A landscape with many peaks, sampled at points; each row gives a point and its height.
A climber steps from a point to whichever of its 2 nearest points has the largest rise for the distance, and stops where none of them is higher. Distance is the straight distance between rows; heights are no part of it.
foso: [145 166 155 170 131 144 125 109 107 129  81 139 187 124 138 168 164 160
 162  46 100  77 152 129 135 179 107 143 101]  (h 20.6)
fir: [132 132  91  77  86 127 154 113 118 151 120  88  89 177  99 132 109 135
 139 146 196 152 122 148  94 130 159 151 183]  (h 49.5)
Vog: [115 117 147  38  69 170 132 138 158 142 118  80 126 219 176 140 108 120
 148 151 153 134 110 141  90 141 214 116  95]  (h 57.4)
fabi: [131 105 103 189 138  96 143 125 174 116 113 135 140  71 140 124 114 127
 103 128  93  92 171 135 146 143 142  66 125]  (h 23.7)
rufev: [124 138 154  29 143 132 157  69 128 124 211 106  93 151 123 101  82 119
 145 176 153 185 121 166  59 147 201 110 112]  (h 57.9)
kavu: [ 90 112 122 142  89 113 121 129 152 150 115 116 153 120 132 151 125 129
 130 142 159  96 164 130 108 173 136  89 103]  (h 53.5)
Det: [195 116 141 214 142 137 169 113 124  98 172 141 131  59 128  93 147 131
 105 136  47 132 121  81 113 131  86 103 133]  (h 29.9)
Dadov: [128 171 117 151 106 136 104 109 103 148 155 147 158 146  91 157 128 134
 109 146 155 140 120  78  93 145 104 110  93]  (h 24.9)
zipum: [150 108 161  14 115 146 147 130 168 155 162  92 103 188 193 125 102 131
 149 169 116 185 106 148  95 147 200  98 110]  (h 65.3)
duv: [109 100 129  76  84 155 167 193 143 168 104  62 108 203 142 146 120 126
 163 156 130 152  81 160 106 120 139 140 140]  (h 38.1)
Gon: [171 182 104 127 146 132 140 117 101 118 109 130  87 141  98  97 117 121
 111 115 138 140 142  78 152 121 129 160 166]  (h 31.8)
guse: [122 135  95 178 149  99 123 129 153 103 129 102 142  73 125 124  95 134
 111 128 148 113 177 118 143 130 164  62 130]  (h 22.1)
ditop: [100 118 156  69 168 110 130 140 160 119 154 102 129 116 156 106  71  94
 161 141 154 149 112 155 124  70 178 127 146]  (h 70.0)
muluk: [132 154 134 190 141 121 146 142 123 149 127 112 185 104 106 145 136 123
 155  94 131 125 145 147 137 177 130 111 109]  (h 37.9)
Pez: [176 106 105 163 134 130 148 149 124 117 167 103  63  83 116  89 121 147
  85 190 113 146 141  61 132 156 132 103 137]  (h 16.0)
Sak: [112 152 162 109 130 165 106 125  95 146  96 134 135 160 145 137 132 109
 148  76  62  97 106 117 153  97  92 182 116]  (h 56.9)
lirad: [146  95 107 112 160  96 106  96 140  85 209 204  89 105 163  87 108 122
  50 186 118 154  99 108 133 102 162  96 110]  (h 9.2)
zozi: [115 162 114 139 137 113 111  73 131  97  83 181 154  97 151 150 135 150
  99 111 134  95 170  91 134 146 119  97 106]  (h 19.2)
lufor: [ 94 150 139  72 133 121  78  80 140 103 100 143 147 139 139 132  88 114
 138 117 189 113 144 136 127 120 192 112 118]  (h 41.0)
vurek: [103 133 159 179 156 153  85 176  84 129 115  91 182  91 116 149 145 130
 181  78  82 117 140 172 176 160 135 131  81]  (h 41.2)
mivid: [173 154 115 146 127 137 126 122 118 135 122 110  81 109 132 101 125 122
  97 129 107 131 166  53 156 160 153 114 122]  (h 13.1)
fuvov: [112  78 122 168 135  93 150 120 161 115 116 177 106  73 117 131 131 148
 112 160 129 125 101 132 117 115  76 128 162]  (h 22.6)
Godu: [124 120 130 158 117 139 147 154 138 157 100 115 127 110 133 120 160 116
 151  96  87 110 162 145 170 147 100 140 133]  (h 28.2)
zenu: [112 154 110  90 110 125 100 125 137 133  73  94 125 152 132 141 106 138
 144  79 176 109 175 131 152 143 187 136 151]  (h 46.5)
sota: [104 121 154 114 154 147 126 143 105 132  86 147 137 148 136 122 143 109
 145  84  81 102 128 168 170  81  68 200 143]  (h 62.1)
gasan: [140 139 165 174 143 166 161 144  69 129 115 121 169 104 139 124 178 122
 173  54  59 108 155 188 170 108  60 183 140]  (h 34.8)
vomat: [123  71 152  76 102 128 158 174 165 167 124  78  81 142 150 125 109 125
 160 170 146 159  94 156 106 120 143 136 154]  (h 36.1)
kode: [ 83 134 163 115  94 172  68 159 128 144  93 114 166 174 129 161 138 129
 143 122 104  99 109 126 135 150 127 136  80]  (h 47.6)
runis: [139 156 100 161 149 115 140 143 138 111 102 138 150 107 113 134 153 142
 132  78 149 129 167 140 165 108 117 143 165]  (h 41.3)
Zati: [155 102  79 183 130  80 167 111 143  98 114 149 118  66 105 123 117 157
 107 150 143 131 154 125 104 140 117  78 170]  (h 2.5)
gunul: [138 163 109 152 140 129  62 116 109  89 157 141 131  96 141 129 108 140
  59 140 155 131 159  66 140 150 185  73  83]  (h 6.8)
fos: [151 104 102  83 180 126  99  81  95  86 192 140  62  94 159  70  86 100
  64 193 172 144 143 110  97 118 195  82 141]  (h 37.5)
deg: [113 145 143  49 112 157 115 152 140 158 113  73 118 193 158 143  88 114
 147 128 137 149 101 120 134 134 201 137 117]  (h 53.9)
gotok: [185 144 145 218 166 146 140 105 102  70 165 139 172  70 139 121 144 130
 107 102  53 114 128  83 108 111  96  98 102]  (h 31.9)
mure: [197 156 121 145 128 132 157 118 110 133 123 138  85 117  97 104 143 140
 125 111  89 133 120  82 131 111  82 170 166]  (h 29.5)
ruzu: [160 123 115 158 111 110 148  90 141 114 116 171  98  91 121 109 141 140
  87 140  96 116 133  86 117 149  87 112 136]  (h 20.3)
vuve: [121 123 100  96  75 120 161 132 139 152  92 111 103 184  82 146 152 137
 143 128 187 133 122 173  92 134 116 148 164]  (h 47.0)
Lufi: [122 169 102 125 120 146 122 147  92 140 104 130 169 215 103 165 178 151
 154  59 110 102 112 182 149 111  89 178 158]  (h 1.1)
paba: [124 135 106 178 140  86 166 101 133 109 109 170 170  91 118 164 147 158
 132 121 154 107 153 146 109 152  72 115 141]  (h 20.5)
nali: [142 133 152 202 138 138 111 115 118 114 161 163 166  79 142 131 162 132
 105 118  65 113 121 102 120 114  79 106  74]  (h 30.2)
Zan: [105 115 130 109  96 155 140 196 107 173 124  80 135 181 113 145 129 118
 160 136 112 163  83 145 129 113 106 160 119]  (h 39.9)
foter: [121 162 145  67 131 129  95 126 128 132  90  96 125 179 124 141  93 121
 142  97 150 126 127 126 153 120 208 149 131]  (h 50.2)
Gog: [156 102 149 151  91 125 136 127 130 154 146 156  93 106 102 122 159 143
 120 166 103 148  81 106  86 130  68 144 124]  (h 25.3)
pif: [115 153 121 134 150 113 142 108 122 115 105 181 150 126 127 138 162 145
 148 100 133 128 124 131 141  85  50 174 159]  (h 58.8)
Nabek: [114 124 165 176 106 156  84 142 112 156 180 133 165 115 140 153 169 137
 122 113  76 121 110 106 131 151 115 107  41]  (h 27.1)
Suvo: [145 144 122  78  85 152 124 148 122 171 141  64  90 168 148 122 108 135
 101 157 152 167 136  86 122 155 188 108 129]  (h 9.8)
guno: [100 119 134 170 118 130 151 139 123 141 109 150 169 138 102 157 162 127
 166 133 130 103 124 155 102 142  42 147 112]  (h 22.9)
Fil: [114  80 146 100 156 106 140 111 184 111 106 177  93 101 153 111 110 114
 121 156 102 118 101 138 142 113 120 139 149]  (h 8.8)
dupef: [162 177 136 181 148 140  72 136  95 101 173 130 139  98 122 115 131 144
  95 140 115 135 132  44 145 144 155  96  73]  (h 6.0)
bori: [162 185  99 187 190 130 167 109 111  96 121 140 203 109 126 155 196 170
 156  60 149 125 160 157 165 136 103 140 143]  (h 33.0)
bepib: [146  93 109  80 144 110 130  52  95  93 158 152  71  99 104 105  75 130
  97 189 190 162 120 127  67 138 155 115 175]  (h 57.3)
Sabo: [156  64 136  95 140 102 132 128 165 117 211 167  72  86 162  89 124 128
  76 196 109 167  94 105 131 104 166 114 125]  (h 10.3)
Mez: [135 139 150 122 140 126 106 111 126 132 158 169 118 122 131 117 132 107
 119 155 106 145  84  89 124  95  96 152 114]  (h 56.0)
Naz: [141 103 110 163  90 106 118  88 148 127 153 189 118  93 151 131 164 147
  72 154  95 112 134 102 112 163  98  77  95]  (h 18.6)
gib: [141 116 127  69 103 130 119 109 131 153 145 113  81 145 143 119  94 117
 104 174 150 165 124 102 110 148 164 123 126]  (h 10.8)
gitin: [128 156 127 147 111 132  63 119 130 134 134 115 132 102 138 144 101 144
  91 119 149 130 173 101 139 178 195  71  86]  (h 7.7)
mivo: [125  89  95 150 102  89 108 158 153 145 206 131 113  92 169 129 130 156
  61 162 128 134 135 121 121 142 171  56  92]  (h 32.5)
kogo: [163 112  95 122 161  97 147  84 118  66 123 156  65  90 101  89  98 126
  91 175 166 143 142  90 122 111 141 125 184]  (h 27.6)
fufad: [176 148 120 172 100 144 145 103 115 161 163 112 114 110 118 119 146 129
  90 139 102 138 154  83 111 212 125 101  98]  (h 26.6)
rif: [ 81 122 134 109  99 173 128 203 137 159  76  66 148 191 136 147 137 134
 163  98 123  87 154 174 153 165 152 147 126]  (h 53.8)
kuga: [120 124 139  40  75 154 166 112 153 151 106 130  88 219 131 133 125 101
 139 146  99 124  83 156  92 155 156 151 113]  (h 57.1)
fasap: [128  93  84 140 110  93  89 120 135 107 222 182 113 109 153 126 127 149
  36 173 144 144 136 117 105 112 167  62  89]  (h 34.0)
Peno: [115 187 104 106 139 125  88  89 118 108  81 135 137 146 119 150 107 137
 128  92 206 132 166 117 135 126 176 137 140]  (h 43.5)
Vumob: [ 83 129 120  96 113 122 105 148 149 125 127  76 157 149 140 135  94 118
 166 116 212 109 135 156 118  87 169 116 144]  (h 45.9)
rogut: [121 122 155 195 164 139 145 126 106 104 102 143 207  76 146 145 150 126
 156  71  63  89 150 147 153 144  77 120  99]  (h 39.3)
fodi: [109  94 121  83 130 121 147 174 146 150 129  77 115 154 117 128 132 121
 172 134 175 157  97 194 135  69 144 174 185]  (h 30.1)
zuvi: [ 90 141 136  53 155 103 121  53 155  98 121 160 142 141 135 129  73  95
 159 125 191 119 147 171  95 116 162 119 138]  (h 38.8)
viza: [177  96 112 231 170 112 199 122 134  78 125 127 172  57 134 108 136 111
 135 104  69 114 142 155 149 151 112 104 140]  (h 21.8)
sos: [ 85 132 103 131 129  98 124 114 147 115  83 164 171 131 126 169 144 143
 140 114 175  89 160 151 127 132  89 121 148]  (h 19.0)
fevik: [118  97 118 160 108 116 130 164 171 160 154  89 113  83 165 126 122 136
  93 153 108 129 150 116 142 153 164  66  99]  (h 30.8)
dema: [137 162 106  68  85 138 136  87 113 144  89 140 100 204 104 136 112 115
 118 117 142 123 114 116 104 148 133 166 142]  (h 49.9)
sevat: [117 133 160 171 137 150 133 123  95 121  99 144 177 111 139 137 168 140
 152  63  74  92 143 151 140 113  46 156 129]  (h 37.0)
ped: [ 74  78 138  74  76 129 120 134 183 142 122  95 125 143 189 116 103 117
 138 157 169  89 136 153 100 118 171  78 120]  (h 64.8)
sonu: [ 80  69 125 175 141 110 140 194 131 138 124 100 147  85 121 137 131 116
 153 139 110 128 137 191 161 108  84 129 151]  (h 42.9)
Bibo: [120  64 140 117 111 116 151 182 160 167 140  62  83  89 167 121  98 142
 125 177 144 165 112 126 117 119 144  96 155]  (h 33.8)
budeb: [170 192 152 135 134 155  86 122  74 132 149 123 118 147 107 125 116 131
  98 105  92 132 102  51 138 103 128 141 105]  (h 4.6)
zasi: [115 171 113 153 168 119  93 155 115 102 102 125 159 110 109 140 117 138
 143  93 161 135 149 124 176  87 141 118 139]  (h 43.8)
tudo: [117  97 141  53 127 101 127  66 163 121 145 176  95 139 143 109 107 106
 113 179 144 159 110 158  75 144 155 121 119]  (h 57.0)
luter: [154 161  89 176 147 127 116  75 109  91 118 160 144  92 130 125 119 142
  86 139 131 119 168  67 125 150 128  74 117]  (h 20.7)
mevu: [179 152  92 219 193 114 168 124 110  71 150 122 160  71  96 106 126 126
 126 117 130 138 144  99 131 151 115  85 141]  (h 4.2)
nudup: [122 143 139 155  93 150 108 158 117 167 171 111 152 148 117 155 143 131
 128 133 122 145 108 100 114 153 114 118  68]  (h 25.9)
veg: [195 129 120 188 133 139 169 132 113 120 155 127  94  85  87  97 147 145
 116 141  89 140 120  78 120 135  78 138 152]  (h 27.9)
Zevos: [145 130 120 122 116 130 102 132 130 135 166 140  99 113 135 110 120 120
  81 169 141 154 121  76 130 136 140 103 112]  (h 11.9)
fireg: [ 88 106 135  68  70 139 135 139 159 146 102  89 125 178 147 139 111 115
 140 149 166 107 127 151  95 143 163 116 123]  (h 61.0)
Nupo: [146 129 118 167 149 124 123 139 144 100 150 136 114  88 123 103 107 115
  88 154 119 146 121  70 149 103 129  91 127]  (h 12.9)
dunad: [118 144 122 103  89 141 113 124 131 154  94 123 118 168 119 140 129 115
 128 117 140 122 131 107 121 143 130 146 119]  (h 53.1)
Maval: [ 85  77 142 167 128 123 121 165 155 148 130 127 142  94 155 133 133 118
 118 151  75 113 115 150 145 118  96 100  98]  (h 37.7)
vuku: [129 158 122  89 147 118 115 106 117 117 118 153 130 172 111 139 101 111
 142 113 168 146 106 123 124  86 137 166 139]  (h 34.9)
lopo: [126 103 114 189 134 109 173 145 167 142  90 118 143  83 135 125 144 122
 143 111 111  87 180 163 155 169 110 100 144]  (h 26.0)
rufe: [164  93 104  86 134 131 110  56  99 109 166 177  65 118 115 107 119 135
  63 194 159 159 123 105  76 153 131 117 137]  (h 53.7)
variv: [ 98 113 140  45 107 149 158 143 152 140  93 112 122 236 134 135 126 101
 175 129 125  97  98 184 118 133 151 166 135]  (h 53.6)
doruv: [142  92  81 111 135 105  94 111 111  99 198 145  93  98 161  96 100 130
  39 193 156 143 147  99 106 120 184  55 114]  (h 35.6)
mataz: [144 175 143 116 152 129  69 109 119  95 117 151 118 129 136 115  97 124
 103 118 137 132 126  66 161 121 175 126  99]  (h 9.5)
dobu: [ 98 123 132 173 137 126 114 187 132 144 140  81 153  89 126 138 105 122
 144 137 133 147 135 123 157 117 137  96 104]  (h 36.5)
gibak: [126 101 121 139  93 117 148 172 151 183 132  66 106 116 126 129 123 133
 136 160 146 154 141 120 124 155 121 107 138]  (h 31.7)
mipok: [145 134 108  84 174  95 136  97 139  72 132 137  87  95 114  91  77 103
 118 155 182 151 138 122 118  86 166 130 182]  (h 25.8)
Vap: [ 77 116 139 105 128 155 119 177 101 151 107 107 150 185 121 145 130 105
 169 116 109 134  94 170 153  93 103 185 133]  (h 41.7)
kol: [152 186 155 103 149 147  95 131  89 148 119 118 135 169 115 131 103 113
 128  94 108 149  83  93 158 105 161 173 108]  (h 3.7)
zuvo: [127 134 124  79 155 119  98  88 115 104 173 111 101 115 148  94  74  92
  94 178 187 154 137 108 103 118 196  96 124]  (h 39.5)
gaz: [162 157 165 137 113 168  83 148 104 157 172 116 120 131 155 122 136 135
 101 112  66 136 108  67 157 123 148 139  76]  (h 3.6)
lem: [160 155 145 198 134 135 161 123 103 137 141 112 157  97 105 129 152 114
 148  91  85 115 137 120 136 157  89 137 120]  (h 35.9)
Togil: [172 189 129 156 163 140  86 117  64  91 162 141 114 125 114 107 114 127
  88 148 128 137 128  37 132 108 132 116 103]  (h 5.3)
daf: [106 108 117 146 142 137 146 169 109 140  87 144 153 126 126 109 184 131
 164  90  92  93 146 194 171 104  49 186 164]  (h 68.5)
Latet: [125 114 160 134 103 154 147 189 125 179  95  82 115 138 145 114 148 117
 152  99  59 128 127 146 167 138 100 160 125]  (h 30.6)
Von: [139 132 120  77 138 127 150 179 131 163 119  71  96 159 137 122 104 113
 147 121 141 167 100 153 153  86 161 167 175]  (h 32.0)
sol: [105  78 130 156 125 115 153 177 123 160 112 119 106  93  94 127 143 125
 162 137 115 153 104 163 144 101  73 157 156]  (h 46.0)
tago: [156 156  98 104 132 127 145 151 116 154 130  94  93 159 108 113 112 123
 126 110 145 164 118 108 153 115 152 169 175]  (h 33.9)
vafup: [159 164  99 168 139 121 159  65 102  80 108 173 127  87 122 120 145 153
  97 135 137 130 158  75 101 156  80 113 137]  (h 22.2)
baso: [ 86  84 164  78 105 132 121 137 170 146 134 155 127 174 141 134 132 103
 149 169 120 118  74 155 102 132 109 149  93]  (h 43.3)
moki: [ 73 116 125  66 133 136 124 159 158 123 104 104 160 191 134 135 120 114
 190 118 178  87 129 214 132  86 146 170 163]  (h 27.5)
Luso: [147 151 138 103 175 120 114 106 122 105 153 153 109 125 124 104  93 101
 114 156 132 180  96  92 136  90 137 141 129]  (h 60.4)
lefer: [118  94 165  87 126 127 131  97 154 135 120 184 112 153 134 122 137 100
 138 152 101 130  61 150 109 114  87 166 124]  (h 44.3)
Lud: [105 164 155 114 126 161  69 161  95 144 102  94 142 178 110 161 112 137
 136  78  84 121  72 109 153 109 159 172  89]  (h 2.9)
zul: [111 156 142 108 109 159  91 175 110 166 125  59 143 164 129 150 106 136
 147 120 146 161 107 100 138 135 177 125 106]  (h 50.6)
Besil: [115 107 134 174 111 122 146 152 117 147 153 142 150 113  96 144 155 121
 129 143 113 137 100 121  96 129  61 130 104]  (h 24.0)
Lede: [128 132 121 107 140 115 155 122 140 137  97 167 123 155 109 135 165 135
 154 103 147 128 118 166 151  91  87 189 184]  (h 63.9)
Vumaf: [174 131  94 168 140 124 122  79 105  66 163 187 100  90 127  87 150 148
  64 171 112 124 141  60 104 135  92  77 127]  (h 15.9)
vodi: [139 153 146 162 126 154 154 148  70 155 113 109 138 148 109 134 171 126
 158  56  65 116 120 164 150  78  52 191 157]  (h 32.9)
balo: [ 74 134 142 120 153 136  81 165 118 129 102 129 178 162 116 153 125 116
 158  97 154 107 122 166 157  79 112 170 129]  (h 43.7)
lifus: [131  84 124 134 163  86 125 114 182  84 138 169  94  80 142 106  96 107
  97 171 107 134 112 110 136  78 139  99 152]  (h 10.4)
Nel: [ 99 142 131  87  86 156 107 135 121 126  78 126 155 214 123 173 134 119
 152 112 142  96 110 138 119 147 135 152  99]  (h 50.1)
sef: [117 141 152 146 169 136  71 138 133  95 129 153 147  97 142 122 108 117
 101 113 100 139 109  77 167  94 157 116  90]  (h 10.6)
fen: [137 165 121  49 124 135 157  96 111 135 107 135 113 225  99 143 112 100
 150 107 122 143  86 148 115 131 160 169 156]  (h 47.1)
Misan: [138 145  91 146 171 101 149  98 131  52  99 176 133  86 125 118 128 135
 110 133 154 142 140  89 132  78  90 125 160]  (h 5.9)
meka: [141 143  92 142  93 121 157 132 133 153  98 113 121 156  87 140 153 143
 144 102 167 127 161 150 120 150 112 143 171]  (h 44.4)
Rar: [132  96 103 125 135 111 157 163 153 141 107 129  94 136 107 123 178 150
 156 107 148 127 127 198 160 101 101 178 201]  (h 70.4)
fisu: [ 90 142 121 167 162 114 113 118 144 105  81 165 189 106 142 152 139 147
 138 102 130  87 155 120 153 126  94 114 116]  (h 17.7)
Vuvo: [ 84 145 129 151 144 126  84 172 122 126 107  94 177 119 109 163 120 129
 161  96 183 122 137 152 148 104 156 130 119]  (h 45.8)
bira: [111  83 140  99 116  94 103  83 175 128 160 192 120 124 164 122 122 113
  99 171 126 130 103 147 107 128 136 107 109]  (h 52.6)
Zir: [100 100 162  58  89 132 117 124 168 147 175 152 128 186 170 133 137 104
 128 169 124 144  94 144  98 144 163 119  68]  (h 45.6)
redit: [135 141  89 201 184  96 150 132 140  71 120 156 157  73 120 122 117 135
 113 124 130 138 147 106 140  97 108  92 140]  (h 5.0)
kamot: [152  78 100 171 107 103 134 113 124 121 173 155  81  73 109 117 139 163
  73 190 128 139 118  95  86 162 113  89 133]  (h 18.2)
muz: [185 128 144 116 108 127 156 125 110 155 134 137  55 136 105 100 126 127
 112 148  94 143  83  90 114 110 105 181 148]  (h 27.4)
dok: [190 189 124 163 118 149 129  76  88 127 146 141 117 112 115 112 150 140
 103 112 109 118 160  65 114 176 102 126 111]  (h 25.0)
ser: [101 134 105  90 127 119 107 143 147 133 120 104 138 178 118 135 140 130
 170 101 190 124 132 195 144  69 139 164 189]  (h 28.7)
Merem: [107 121 155  37 120 117 185  80 144 111 172  96 101 146 129  96  78 118
 189 154 164 155 122 186  55 124 185 133 141]  (h 54.9)
luzu: [139 156 124 108  98 156  86 132 109 151 121  89  94 144 133 127 114 140
 101 132 153 134 159  69 133 181 197  93  95]  (h 8.7)
zerov: [146 132 113 129  93 124 163 195 128 194 123  58 105 147 102 134 134 145
 155 128 138 164 117 144 125 144 135 149 157]  (h 29.8)
lopa: [141 145 154  82 125 122 139  75 134 131  95 185 111 161 138 114 130 107
 131 127 100 113  99 110 126 116  86 176 140]  (h 48.2)
miz: [130 116 101 172 112  99 157 155 138 140 141  79 118  91  96 125 111 136
 140 139 170 140 151 127 113 143 137 100 146]  (h 30.0)
desap: [100 124 140 132  76 147  89 120 148 148 121 146 148 145 138 157 140 136
 111 124 124  94 153 113 111 187 137  98  70]  (h 50.7)
vupo: [102 140 117  83 140 107 121  79 140  96 107 167 148 136 121 147 103 109
 132 135 199 129 127 145 103 107 115 136 156]  (h 36.8)
fipef: [119 122 121 111 146 114  87  80 152  85 158 200 117  97 169 111 117 117
  57 154 123 125 134  98 140 115 168  95  97]  (h 8.1)
moz: [ 96  95 128 100 124 106 130 143 160 136 123 110 108 106 139 125  93 110
 147 149 167 123 124 150 131  92 144 139 160]  (h 76.8)
saliv: [169 121 140 159 129 135 147 159 150 147 146 101  88  87 147  95 121 132
 105 145  81 145 149  73 165 153 139 109 126]  (h 14.5)
Fus: [126 131 148 145 143 126 132 106 125 116 107 181 132  93 134 133 140 128
 118 123  96 122 118 105 132  91  64 151 130]  (h 54.0)
tagi: [ 86  97 142  98 116 102 100 122 172 129 135 121 124 112 167 120  89 114
 117 151 157 113 138 140 126 103 166 100 115]  (h 69.9)
tefuv: [133 117 144 179 134 133 154 147 120 126 117 144 131  88 101 121 162 126
 148 116  91 131 121 132 147 101  50 160 152]  (h 49.7)
nava: [133 134 160  20  99 157 172 114 155 158 143 106  90 229 164 120 114 114
 135 163  92 164  90 151  96 164 187 129 107]  (h 60.8)
kom: [155 128 164 200 132 148 116 118 115 142 187 125 182  80 160 138 158 120
 124 106  43 108 124 125 130 160 112 103  59]  (h 28.5)
Tiga: [119 177 128 144 133 144 108 142  89 128  98 130 194 178 102 185 174 169
 169  57 133  83 139 151 140 137  92 166 116]  (h 1.6)
kina: [ 83 110 127  50 121 128 134  99 162 109 103 130 147 191 139 130 120 106
 174 127 181  91 137 192  99 122 148 153 153]  (h 26.4)
Torak: [157 161 107 153 108 126 172 121  97 155 121 133 144 156  88 148 187 157
 146  84 116 112 122 149 115 135  61 173 166]  (h 64.3)
sike: [150 179 163  98 130 147 120  76 106 131 106 157 134 160 133 136 136 129
 121  76  86 109 113  95 129  99 102 175 122]  (h 52.7)
zili: [ 92  76 133  68 105 104 144 120 166 123 128 112 118 150 133 120 106 119
 185 140 199 101 117 206  86  89 147 150 172]  (h 25.2)
govup: [ 93 114 146  76  74 143  87 108 157 145 122 154 139 192 151 146 148 118
 118 147 138 110 111 121 105 155 143 106  69]  (h 48.0)
rivud: [ 78 115 169 150 108 176  87 175  97 153 113 110 182 149 121 157 159 129
 159 105  71  90 117 151 138 160  94 136  59]  (h 45.5)
Bigod: [110  85 154  84  96 145  83 151 168 159 171 149 128 163 196 133 157 122
 108 151 101 142 101 122 143 136 157 115  61]  (h 45.7)
Fudo: [117 134 108 119 170 106 118  71 148  67 109 196 127  95 150 124 100 115
  87 147 144 133 141  97 135  88 135  97 135]  (h 6.9)
mizon: [178 103  96 176 117 116 113 107 121 103 191 181  97  90 153  98 156 145
  54 162  84 126 151  80 123 148 125  83 103]  (h 17.2)
lese: [130 124 154  91 182 108 125 119 152 101 164 138 108 104 152  88  69  89
 114 166 125 168 115 119 138  83 175 113 131]  (h 66.3)
rova: [ 85  71 130 108 121 126 145 188 162 148  94 104 106 139 140 111 146 137
 159 119 159 100 139 216 154 102 114 165 193]  (h 63.6)
vif: [116 150 153 180 154 136  97 187 112 140 130  65 167  83 114 144 118 145
 151  93 116 131 137 126 169 163 170 103  77]  (h 38.7)
Vavu: [ 65  79 151 150 131 138 113 184 124 145 112 130 164 129 137 141 143 107
 137 144  91 102 126 166 150 124  69 140 122]  (h 40.0)
sim: [117 130 132 163 129 152 159 158  95 152  96 131 155 159 122 135 208 143
 167  59  91  78 148 215 160 147  60 171 162]  (h 74.7)
vun: [111 104 174  91 104 170 124 166 133 175 101 110 112 169 166 124 144 113
 137 125  59 127 104 129 156 124 113 158 102]  (h 32.8)
Zoge: [118 140  99 148 100 130 155 173 136 168 110  79 147 182  94 155 176 142
 170  82 152 116 154 189 130 156 120 151 148]  (h 41.9)
Vos: [136 160 139  58 153 134 106  87 111 127 146  95 100 156 135  97  65 101
 117 138 178 160 142 116 118 134 217 122 129]  (h 41.8)
gop: [ 95 152 133 111 122 141  92 180 117 144 117  54 157 172 109 158 107 129
 162 103 182 133 118 149 142  93 190 133 129]  (h 47.9)
gasig: [127 145 137 160 101 148 175 139  94 164  95 121 152 175 103 146 191 136
 164  66  89  82 130 180 101 156  47 170 127]  (h 69.2)
Bal: [173 143 101 167 115 114 164 130 119 148 139  94 107 102  89 118 137 140
 122 128 136 141 160  97 117 183 123 122 134]  (h 28.3)
nadi: [143  91 128 208 161 105 200 148 136 126 119 120 168  74 136 121 156 111
 157 105  83  94 141 198 145 176  88 122 134]  (h 23.8)
Mivi: [124  71 150  88 110 107 107 132 167 144 195 180 103 130 187 114 164 117
  93 166 101 140 103 136 138 127 152 112  93]  (h 48.8)
pato: [142  86 110 105 130  93 164 116 152 113 114 152  71  99  91 122 122 148
 137 144 187 140 116 152 124 103 131 150 203]  (h 26.2)
Nilod: [124 113 159  14 111 147 152  91 155 135 195 108 109 166 180 106  96 117
 145 166 137 170 137 168  67 154 210  94  93]  (h 61.1)
gepi: [170 150 175 213 160 160 149 120  83  94 146 109 174  72 126 117 137 111
 142  82  55 123 135 105 136 107  89 131 104]  (h 33.7)
susiz: [185 118  81 207 168  93 194 114 117  65 142 128 118  72  82 104 119 152
 108 156 136 141 149 105 114 144 110  85 175]  (h 3.4)
Zal: [131  98  97 158 152  93 154 138 151  95 107 151 112  79  99 122 135 146
 134 138 152 135 126 148 134  82 102 137 182]  (h 24.3)
sibig: [166 189 163 175 137 152  95 108  89 110 103 118 166 100 114 167 145 162
 148  54  88  99 135 100 134 164 127 133  80]  (h 22.0)
balet: [146 171  96 148 122 115 132  80  95 124 119 157 133 123  94 140 139 141
 101 141 172 147 148  79  94 150  89 127 133]  (h 23.6)
Fudov: [145 174 132 177 176 145 138 119  95  92  91 137 188 103 134 143 173 154
 157  50 102 107 159 143 164 104  75 158 133]  (h 34.7)
zuvaz: [163  85 121 143 157 115 125 130 153  87 163 154  78  77 137  78 108 123
  75 192 107 158  94  76 138  86 136 111 146]  (h 11.7)
Betet: [158  86 122 135 111 119 148 133 135 146 157 119  57  95 105 109 126 157
  97 197 151 153 115  84 104 159 123 114 155]  (h 17.1)
Kikil: [169 138  95 113 130 119 146  97 111 117 115 147  69 122 103 110 105 130
 101 147 159 139 150  89 117 150 117 144 178]  (h 29.7)
munul: [128  82 130  60 134  92 133  51 137 105 179 162  82 101 139 103  82 121
 102 196 164 150 110 168  64 123 176  98 141]  (h 61.5)
Seg: [131 163 128  36 126 139 145  90 120 147 131 114 100 202 116 118  82  99
 137 139 151 159 121 137 106 142 192 144 137]  (h 44.5)
dudid: [ 95  99 163 131 114 163  97 183 149 166 127 123 135 118 175 123 143 111
 130 131  63 126 118 120 164 128 118 125  81]  (h 35.2)
tibo: [109 167 141 137 132 155  76 147  84 122  79 108 163 170  90 182 145 167
 167  62 112 102 103 129 145 132 136 165  99]  (h 2.2)
firuf: [103 109  93 156 116  84 122 103 157 124 134 130 125  87 128 131  93 143
  91 162 153 100 160 122  96 124 152  54 133]  (h 20.8)
Fuva: [110 114 129  45  88 127 160  93 131 129 126  85 107 174 117 123  88 117
 166 168 189 147 102 161  60 126 172 130 148]  (h 52.2)
dig: [113 135 112 172 142 126 140 170 119 146 119 100 197 140 101 167 157 126
 176  88 147 111 152 191 145 164 112 136 127]  (h 39.8)
Peb: [137 138 139 171 168 139 109 166 129  98 124 119 143  81 118 111 115 110
 126 111  97 147 134  85 181  92 119 118 124]  (h 11.8)
paroz: [ 79 110 147 192 171 142 120 165  89 110 108 130 212  94 135 151 148 123
 169 105 106  85 148 186 157 142  66 126 102]  (h 41.5)
boba: [126 160 101 132 143 132 112 156 130 147 106 115 141 154 109 148 169 143
 148  68 142 127 160 175 188 101 131 173 165]  (h 38.6)
kosu: [140 137  89 123 119 102 136 115 126 129 119 128 104 114  96 121 114 129
 122 135 188 161 133 122 115 114 120 136 177]  (h 28.0)
Nele: [121 148 131 176 133 112 169 100 127 124 114 156 196 114 124 165 180 148
 166 101 133  96 131 145 100 167  54 132 112]  (h 21.7)
Lop: [123  74 102 137 114  92 127  96 153 106 151 152  91  88 127 121  95 153
  87 192 156 136 124 126  93 126 136  84 143]  (h 19.5)
sagul: [143 166 100 131 116 132 153 150 103 158 116 111 109 170  95 132 150 128
 137  83 115 139 125 146 172 102 119 183 176]  (h 36.3)
pibu: [181 201 145 177 158 158 109  86  79  97 123 147 157 105 121 133 134 161
 113  78 101 113 149  52 128 148 123 119  97]  (h 23.5)
lapos: [ 89 118 127 118  82 141 115 162 148 146  91  84 157 165 129 152 133 139
 159 108 162  95 156 146 118 150 152 113 119]  (h 57.2)
Nuga: [ 76 112 161 167 141 165  99 186  67 139 104 110 201 138 114 148 148 133
 178  92  92  93 144 192 162 149  93 152  90]  (h 43.4)

Call two points neighbours if one is among the 2 nearest of the other. Go from one point of each pair to the other, from neighbour to neighbour, staying as high as possible. Name the lowest point that can't be avoided.
munul, zipum: baso
mure, zipum: veg
munul, lapos: Zir
zipum, sim: meka
Rar, moz: Fus

Where does a climber stop that starts at each point below?
zozi: zipum
Godu: Rar
Tiga: Nupo
mizon: zipum
fevik: dunad
